Each row is a point on a landscape with many valleys, with its height.
A ball rolls from a point to the lowest of its 3 nearest points, and stops where none of them is lower. Distance is the straight distance between rows; heights are no part of it.
Nusi height 3.51: [-11 -13 -14 -34 -14 -38 -26  -6 -41  -9   4]
Zoz height 1.97: [ 41  45  20 -15   5  11  35   6   7 -22 -17]
Vudob height 2.45: [ 44  42  32 -22   4  31  47  11 -17 -19 -39]
Fur height 2.07: [ 39  53  22  -7  -3   3  24  -1  20 -17   2]
muro height 7.32: [-19 -25   3  50  13   3 -43 -25  -7  58  65]
Zom height 2.44: [-25 -37 -24  13   3   3 -24  -7  -6  31 -14]
rap height 1.38: [-38 -57 -21  30  11  34  -5  23 -21  28 -41]
Fusad height 2.71: [ -9 -13 -14 -35 -17 -55 -30 -20 -14   2  16]
rifem height 1.98: [ 32  54  15   0   4 -10   9 -10  37 -17  24]
riru height 4.05: [-21 -37 -23 -25 -10 -14 -15  19 -60 -16 -33]
Rede height 2.15: [-11 -11  -4   7  -9 -32 -36 -22  27  30  28]
paz height 1.48: [ 11  18  -4 -27 -18 -38 -17 -22  -4  -9  15]
Nesit height 3.48: [ 19  38  57 -41 -12  24  23   2 -34 -25 -28]
Lof height 1.69: [ 25  49  34 -24 -27  -8   6 -13 -13 -24   2]
kos height 7.93: [-28 -27   9  43  13  22 -22 -14  18  26  45]
Kek height 1.19: [ 38  15   6  12  31  27  57  38   4 -23 -30]
kuduv height 3.16: [ 19  28  -3  -5  -7  -9  15  -5   2 -22  -7]
givu height 1.61: [ -8  -4 -13   9  -6 -18 -14  -7  31   3  12]
Ripom height 1.57: [-43 -41 -27  13   5  19 -15   7 -21  23 -36]
poper height 1.89: [ 25  46  13   9  11  -1  22   7  62 -13  50]
kofe height 3.02: [ -4  -8 -25   3  -3   6  17  15 -16 -17 -38]
tavoz height 3.38: [-31 -51 -25 -11  -7 -19 -35 -11 -26  30 -11]
lep height 3.45: [  3  15  13 -28 -14   8  11  20 -66 -34 -32]
vev height 5.95: [-21 -32   3  22  14 -16 -54 -29   0  58  28]
guti height 2.23: [ 27  17   4  -9   1  28  39  21 -26 -28 -47]
nuga height 3.53: [ -7  -4 -19 -12  -5 -15  -5   2 -16 -14 -20]
zipor height 2.06: [ -7   5 -14   2  -1 -10  -6   1  22   6   3]
neton height 1.59: [-12 -21  -1  29  11  23   6   9  24  11   3]
Zaf height 0.72: [ -7 -31  -6  39  24  48  45  44  12  -5 -21]
nonit height 1.13: [-19 -35 -18  31   9  33  16  28   9   7 -27]
zigi height 2.70: [  7   5 -12   8   0   6  11  20   9 -13 -17]
Nef height 3.83: [-25 -44 -24 -40 -16 -32 -33  -4 -40   6  -4]
Vudud height 8.08: [-30 -31  11  53  16  26 -30 -15  -9  45  33]
kog height 1.90: [ 9 15 15 22  9 13 23 -3 68 -8 60]
nok height 0.78: [  1  16   0 -10 -12 -39 -22 -29  24  -1  23]
pupi height 3.91: [-15 -17 -18 -26 -19 -20 -16  10 -49 -16 -18]
Setin height 4.00: [-30 -29 -10  16   1  -6 -31 -15  13  31   8]
Tepi height 3.55: [-16 -20 -22 -23 -14 -37 -32 -16 -11  10   4]
Mogez height 1.68: [ 32  24  -5   3  18  19  39  25  20 -19  -5]
sino height 0.52: [ 28  54  25 -35 -16 -32 -16 -35  -1 -20  22]
gevo height 2.94: [ 21  27   6 -18  -4   7  16   9 -21 -27 -26]
medak height 0.87: [-15 -34 -24 -37 -22 -48 -51 -35 -12  45  24]
Lunok height 1.81: [ 17  16   7  17  24  18  37  18  45 -16  17]
teg height 3.96: [ 21  23  59 -36  -9  42  39   5 -46 -23 -46]
rep height 0.76: [-35 -38   1  49  12  46  -5  15  -5  27  -5]
tof height 1.11: [  0  15  -6   5  -3 -16 -12 -22  47   1  29]
Zimas height 0.28: [ 37  13   8  18  41  35  77  45  11 -16 -27]
kinan height 1.37: [-13  -2   4  18   2 -10 -16 -24  49  15  45]
lag height 1.62: [-6 -2  4 23  2  6  0 -6 47  5 30]
puvun height 3.00: [ 11  30   5 -25 -15 -15  -5  -4 -26 -24  -4]

For each start below, name the point where the ball stops.
puvun: sino
Nusi: nok
teg: Zimas
rifem: Zimas
gevo: Zimas
Mogez: Zimas
Tepi: nok

Call two points neighbours if one is among the 3 nearest of the other. Go from one point of each pair to the other, from neighbour to neighbour, staying as low as possible. Name the highest point that can't be avoided.
rep / medak: Fusad
Zaf / sino: lag
sino / nok: paz
